Points on a hilly landscape, in no order, each with its height.
From any point a climber steps to the highest of the 2 points nearest to it. It stops when none of these is higher. Distance is the straight distance between rows; heights are no part of it.
j_408 h=253: [113 160 102  95 162 167  77 116 122 162  90 117 110 124  85 138 136 138
  80 101 125 113 157 110 124]
j_25 h=377: [136 121  91 108  94 122 103 135 120 124 107 125 156  54 112 107  93  88
 119 127 104 137 142 123 101]
j_294 h=355: [124 161 196 127 120 162 125  78  87 104 128 116 156 120 132 113 210 135
 138 132  97 145 113 177 148]
j_916 h=508: [125  84 116 116  73 106 127 133 100 146 112 132 125 169 150 122 133 133
 103 159 104 123 139 116 144]
j_758 h=218: [128  73 121 148 154 109 116 171 176 112 113 154 156 156 150 107 159  87
 182  86 110 122 202 128 100]
j_227 h=620: [156 113 162  95  42 140  90 137 160 125  79 120 125 143 140 133 125  91
 134 153 156 121  99 114 119]
j_172 h=517: [ 72 143 116 156 150 102 152 116 101 126 136 123 141 131  88 108 154 131
 111  96 108 189 144 131 152]
j_307 h=592: [101 106 138 124  54 126 109 119 136 132 121 124  94 198 143 112 135  85
  85 134 107 102 120 119 174]
j_740 h=671: [ 91 137 137 134 146 128 135 108  88 124 108 156 137 155 134 110 123 124
 110 186 173 190 110 126 164]
j_96 h=183: [189 136 129 129 138 165  85 110 141 143  94 118 102  93 133 190 104 139
 128 159 140  85 151 116 101]
j_166 h=187: [102 163  90 130 130 156  90  89 155 112 145 145 142 132 128  99 112  93
  65 178 161  80 104 151 167]
j_975 h=116: [129 110  62 166 150 131 170 106 108 129 148 139 157  94 142 141 146 137
  57 135  74 112 141 140 125]
j_41 h=498: [ 88 131 125  60  99 131 116 104 135 151  84 111 103 161 136 133 113 168
 147 132 109 174 162  55 139]
j_605 h=788: [121 156 157 129 149 102 133 172 171 122 199 132  96 134 127 109 123 121
 170  82  66 104  99 180 129]
j_114 h=382: [151  94 153 141 188 123 178 145 143 130 158 131 130 154 107 157 182 141
 122  57 148  99 118 134  87]
j_125 h=768: [157  86 118 169 103 138 112 102 113 125  92 151 143 140 137 106 166  68
 143 141 173 109 185 129 143]
j_83 h=948: [102 145  98 196 158 144  97  97 127 101 122 138 164  97 136 115 115  97
 129 165 140  91 178 104 203]
j_535 h=379: [138 114  94 133 158 119 137 120 116 169 122 115  67 154 123 185 103 119
  77 166 128 135 144 118 138]
j_911 h=580: [113 199 177  82 110 134 132 113  95 123 176 113  87 103 152 101 104 128
 128 103 146 149  71 177 135]
j_384 h=245: [134 128  76 152 126 163  90  42 121 143 105  95 122 139 173 125 143 105
 104 176 225  69 122  71 140]
j_665 h=448: [ 89 117 119  88  76 122 102 130 122 131  99 122 113 135 149 100  75  94
 150 100 143 200 165  55 153]
j_990 h=861: [151  92 120 227 114 148  94 106 131 119  90 136 169 120 142 146 153 117
 142 169 126  87 195  91 176]
j_849 h=489: [119 152 142 142 197 114 131 155 117 118 160 115 149 148  79 141 142 136
 161  83  23 122 160 123 134]
j_583 h=476: [104 154 105 130  98 101 123 142 120 135 123 118 127  64 125  89 105 112
  99 135 101 162  91 183 103]
j_884 h=753: [ 88 137 158 144 106 127 132 113 122 102 129 149 133 138 171  56 173 105
  94 110  90 121  91 186 188]
j_597 h=583: [126 147 101  91  99 141 118 119 154 119 113 107 134  99 111 147  80 141
  82 142 119 109  77  70 158]
j_773 h=167: [ 83 187 140 119 124 167 123 100 167 108 158 140 133 147 110 144 137  94
 106 125 171 130  99 150 183]
j_250 h=315: [151 142 132 166 154 143 122 121 161 132 118 123 148 115  82 126 156 120
  82 103 171  89 105 134 145]
j_179 h=719: [148  94 110 163 141 142 147 100 115 114 140 164 136 129 178  97 154  76
 109  97 229 105 154 130 123]
j_353 h=591: [172  76  79 148 123 129 164  92  97 133 147 138 122 141 172 133 120 109
  87 112 198  64 141  83  97]
j_702 h=124: [118 162 127  99 171 156 148 112  75 112 142 155 135 119 103 104 132 119
  74 112 184 155 108 182 117]
j_611 h=408: [140 141 131 179 165 123 110 141 123  99 114 162 154  87 149 139 114 128
 178 128  81 122 155 142 129]
j_656 h=201: [157  47 153 103 146  77 168 207 208 105 168 120 157 131 105 117 129 163
 196  96  78 112 102  81  56]
j_730 h=711: [113 138 123  88 114 115 182 161 128 137 171 104 116 112  69 121 118 149
 145 143 161 212  99 171  82]
j_381 h=87: [181  93  83 176 128 142 121 120 171 121 127 117 162 100 150 138 143 121
  84 148 109  27 144 126 108]
j_876 h=381: [134 111 145 130 147 106 135 164 139 134 143 110 129 112  72 149 121 166
 137  87  88 128 130 106 112]
j_841 h=330: [154 149 122 179 148 112 132 142 146 113 135 132 171  58 129 121  93 159
 163 144 130 130 109 106 138]
j_306 h=302: [ 88 147  83 116 145 154  84 126 119 129 119 151 151 115 107 104 104  93
 115 111  94 122 186 106 132]
j_519 h=277: [147 141 123 162 141 160 123  69 117 142 138 118 148 104 150 123 163 107
  80 119 182  69 112  91 154]
j_608 h=376: [112 175 112 136 136 124 142 129 198  90 169 145 162  82 116 104 140  95
 146  68 141  98 107 108 138]
j_925 h=204: [138 118  94 131 137 108  95 167 127 154 105 143  88 114 123 146  65 132
 170 102  65  96 162 127 120]
j_201 h=280: [162  95 125 161 110  97 136 187 167 116 112 122 190  94 120  93 101 174
 156 120 135 125  99  84 121]
j_295 h=595: [103 141 124 152 162 122 154 153 126 129 121 136 129 154 125 159 128 139
 139 125 157 158 124 122 158]
j_5 h=478: [114 138 130 113  73 127  98 120 115 150  77 118 117 116 177  93  83  53
 162 140 144 178 105  99 152]
j_499 h=373: [117 138 173  76  79 117 131  90  75 150 109  98 109 132 164 104 167 104
 139  89 115 170 112 144 109]
j_797 h=707: [132 145 115  56 132 155 129 107  92 100 117 137 121 149 152 132  93 159
  93 132 184 136  75 109 124]
j_515 h=272: [131 179 123 113 148 174 120  66 114 132 138 126 102 106 187 145 141 140
 141 159 133 144 133 146 104]
j_578 h=422: [122 101 136 193 158  86 177 138 187 142 172 130 112 140 124 148 184 114
 106  75 139  92 145 142 122]
j_637 h=323: [110 144 132 105 160 119 168 160 176 126 162  77 152  94  30 183 123 168
 152 137  75 160 111 114 107]
j_729 h=597: [107 168 171  97  76 107 122 149 122 138 164 100 100 117 112  85 114 128
 130 114  93 147 104 199 110]
j_999 h=140: [184 121 115 172 121 158 108 127 161 167  98  84 114  79 163 170 126 130
 108 192 113  42 122 126 124]
j_230 h=658: [112 147 176 166 116 119  99 139 129 125 110 132 134 113 147  96 156 130
 103 136  48 117 114 202 168]
j_423 h=397: [130  77  79 134 100 111 129 154 119 115  92 135 147 178 198 118 129 124
 176 190 118 134 175 129 137]
j_409 h=501: [121 108 146 118 109 109 215 149  87 127 148 125 116 174 163 152 168 128
 192  76  99 172 121 134 127]
j_906 h=547: [136 124 136  99  74 130  91 118 130 154  74 121 100  98 144 119  75  80
 103 162 167 139  91 103 133]
j_894 h=401: [101 167 157 147 133 138 166 112  71 126 150 121 135 130 111 134 193 137
 124 135 105 150 138 218 135]
j_326 h=653: [ 78 165 152 101  92  96 154 131 118 135 197 101  95  95 102 103 122 144
 146 131 154 225 139 148  95]
j_31 h=643: [155 141 146 150 157 109 135 150 148 103 200 141 124 136 138 140 100 137
 177  88  28  98 130 131 140]
j_238 h=289: [158 108 149 181 164 137 116 154  85 146  76 141 113 154 118 147 146 149
  88  95 126  81 133 162 164]
j_461 h=288: [151 126 164 123 142 161 142 150 136 120 127 102 167 124  52 184 156 183
 138 181  67 153 117 137  99]
j_432 h=544: [187 104 152 105  66 131  87 156 174 126  89 133  97 155 147 121 134  93
 120 134 124  66 117 162 130]
j_930 h=856: [108 132 147 144 108 106 114 141  92 116 101 160 141 131 171  53 140  97
 134 109 150 154 101 173 155]
j_748 h=672: [110 137 145 135  99 127  98  82  95 128 122 127 108 162 168  94 141 105
  81 161 117  99  74 155 200]
j_879 h=554: [134 111 152 142 114 115  79 149 141 130 120 163  77 187 126 114  81 147
  95 151 180  88 129 139 148]
j_599 h=172: [133 158 146  91 175 129 132 152  72 131 112 142 112  78 112 128  62 191
 180 132 125 197 134 155  96]
j_698 h=747: [ 82 122 142 137 128 131  89 106  64 116  79 164 150 186 160  59 133  83
 133 152 168 162 121 132 161]
j_604 h=434: [108 106 157  81  89 116 192 127  95 154 134  95  91 174 133 120 173 130
 146  82 135 182  96 132 120]
j_712 h=808: [130 135 137  83  87 120 141 122 129 124 107 124 120 124 122 133 108 149
 133 165 154 197 135 140  69]
j_710 h=252: [137 120 104 131 136 141 116 127 121 114 120 139 170 118 102 161 140 178
 123 219  79 167 145 130 117]
j_606 h=303: [161 153 182  81 104 135 145 123 109 153 135  90  97 103 110 158 150 119
 165 100  92 164 120 148  87]
j_297 h=307: [122 162 150 125 140 169 109  76 132 128  76 109 151 127 188 142 151 147
 138 176 142 150 108 100 159]
j_220 h=159: [127  94 161  96 147 113 133 192 193 108 144 148 149 136 115 120 101 131
 218 105 101 150 144 118  83]
j_225 h=297: [115  83  78 107 113 100 145 156 120 106 122 157 142 162 190 116 140  94
 168  96 113 127 187 112 115]
j_518 h=458: [ 66 157 154 162 172 130 142  88  81 132 161 129 111 159  95 100 207 134
 122 106 145 167 170 181 151]
j_315 h=640: [113 143 122  78 128 153 120 105 124  99 128 147 134 169 118 128 101 169
  93 116 116  93  97  92 160]
j_55 h=236: [150 110 137 184 134 127 140 123  78 134 110 150  97 145 122 130 111  99
  82 119 136  94 112 128 162]
j_465 h=444: [150  89 100 120 122 122 106 176 170 139  89 124  97 148 102 162 100 165
 106 115 110  52 115  72 143]
j_809 h=221: [112 174 133 129 178 142 111 106  81 123 132 144 121 110 147 137  91 150
 161 154 130 194 147 174  99]
j_143 h=295: [135 111  64 142 128 109 130 119 116 164 157 130  82 121 120 150  78  95
 117 117  98 112 177  88 121]
j_314 h=238: [187 149 153  89 113 159 118 127 135 143 126 126  94  92 145 169 112 128
 137 110  98 103 120 134  89]
j_866 h=353: [135 121 140 154 134 122 128 132 214 128 156 134 129 146  88 115 152 118
  95  93 188  80 131 148  94]
j_991 h=644: [120 151 167  60 104 170 142  91  67 123 148 127 115 136 131 117 107 109
 117 125 164 163  70 116 138]
j_856 h=511: [ 84 112 125 184 163  83 176 161 170 134 148 124 151 152 136 131 168 129
 179 105 124 136 127 138 137]
j_323 h=56: [114 109  47 174 124 102 129 118 165 143 137  98 164  94 127 133 152 142
  77 124 114  83 150 113 104]
j_778 h=427: [124 164 124 144 151 132 137 117 180 135 148 112 138  90 156 133 142 118
 155  75  98  83 124 117 145]
j_595 h=174: [108 143  64 147 165 139 149  96 117 149 112 125 153  97 144 146 161 101
 101 171 134 142 142 146 124]
j_500 h=217: [104 117  66 150 100 134  76  89 130 132 123 106 124  91 135 104 109 109
  89 191 171  67 138  98 139]
j_550 h=77: [135 163 161 102 196 115 120 182 129 133 164 135 117 106  35 149 113 138
 191 111 102 172 154 157  72]
j_886 h=486: [166 101 159 129  97 124 110 152 163 120 139 156  99 176 138 135  86 112
 135 127 135  81 153 123 122]
j_843 h=449: [137  90  58 121 145 128 114 109  95 174  78 110 106 139 154 156  87 145
  79 182 159  96 119  85 143]
j_909 h=329: [129 165 154 100 130 180 129  90 108 130  97 100 163 134 147 163 198 149
 140 159  90 156  99 132 148]
j_677 h=621: [111 128 123 107 132  93  89 111 120 156 136 150  63 184 146 108  79 144
  89 177 186 142 114 101 139]
j_291 h=241: [154  63 137 121 111  95 165 188 189 102 134 104 182 132 137 113 133 168
 166  92  95 107 112  74 121]
j_403 h=281: [118 127 115 149 125 139  82 107 157 140  84 113 140 128  78 140 151 113
  75 128 151 100 159  96 123]
j_523 h=689: [116 148 163 105  87 125 150 154 142 101 191 124 111 142 125 124 114 105
 186 113  99 137  99 181 123]
j_700 h=585: [139 109 133  89 131 126 201 175 126 104 149 125 153 147 104 151 138 138
 190  93 140 175  89 112 102]
j_247 h=624: [122 126 119 167 134 119 151  91 124 133 179 165 107 117 136 111 140  79
  82 131 204 133 136 142 126]
j_902 h=703: [134 146 149  92 117 114  96 103 106 141 135 143  64 149 132 126  79 179
 121 179 174 173 146 152 101]
j_352 h=645: [117 132 142  99 130 128 211 170  62 130 142 127 161 118  75 155 118 150
 163 119 166 210  87 142 102]
j_121 h=215: [151 124 112 132 140 149 137  99 113 106 114 151 151  93 121 154 170 114
 105 183 113 171 157 161 102]
j_279 h=542: [101 139 134  98 106 117 140  99 147 139 144  96 118 152 114 138 140 214
 123 152  99 174 119 105 134]
j_638 h=364: [173  88 143 106 146 137 118 159  93 126  72 138 124 163 123 150 109 165
 114 100 116  91 128 104 127]
j_474 h=123: [148 129 132 102 186 128 108 202 108 109 101 151 145  89  81 147  97 170
 199 134 116 156 139 153  74]
j_539 h=148: [129 179 139 107 180 175 116 124 112  92 157 168 146 128  99 143 105 126
 117 111 189 131 106 149 148]
j_733 h=519: [158 106  87 125 129 130 117 135 126 153  94  84 127  97 115 151  95 153
  83 136 153  62  92  58 140]
j_366 h=472: [179  76 119 150 149 120 158 118 128 141 142 137 127 151 153 139 157 171
 100  94 165  68 137 131  96]
j_157 h=510: [131 116 132 174 112 111 114 124 152 108 160 136 134 124 149 116 138 106
 152 110  71 100 157 111 167]
j_130 h=165: [148  68 133 133 132 109 107 189 213  99 134 175 149 158 114 123 121 118
 183 119 136  97 198 109  69]
j_686 h=593: [ 93 146 151 100  97  85 170 130 139 149 177  67 118 128 119 119 136 188
 195 120 112 220 134 112 121]

Where does a climber stop that starts at each point below?
j_238: j_797
j_143: j_797
j_130: j_930
j_323: j_605
j_408: j_605
j_999: j_730

Call two points neighbours if one is among the 2 nearest of the other. Go from one point of each pair to the other, from neighbour to neighbour, staying as high as possible. Name the lowest point that can't be avoided.
j_179 / j_930: j_114
j_227 / j_797: j_323
j_797 / j_605: j_911
j_227 / j_712: j_886
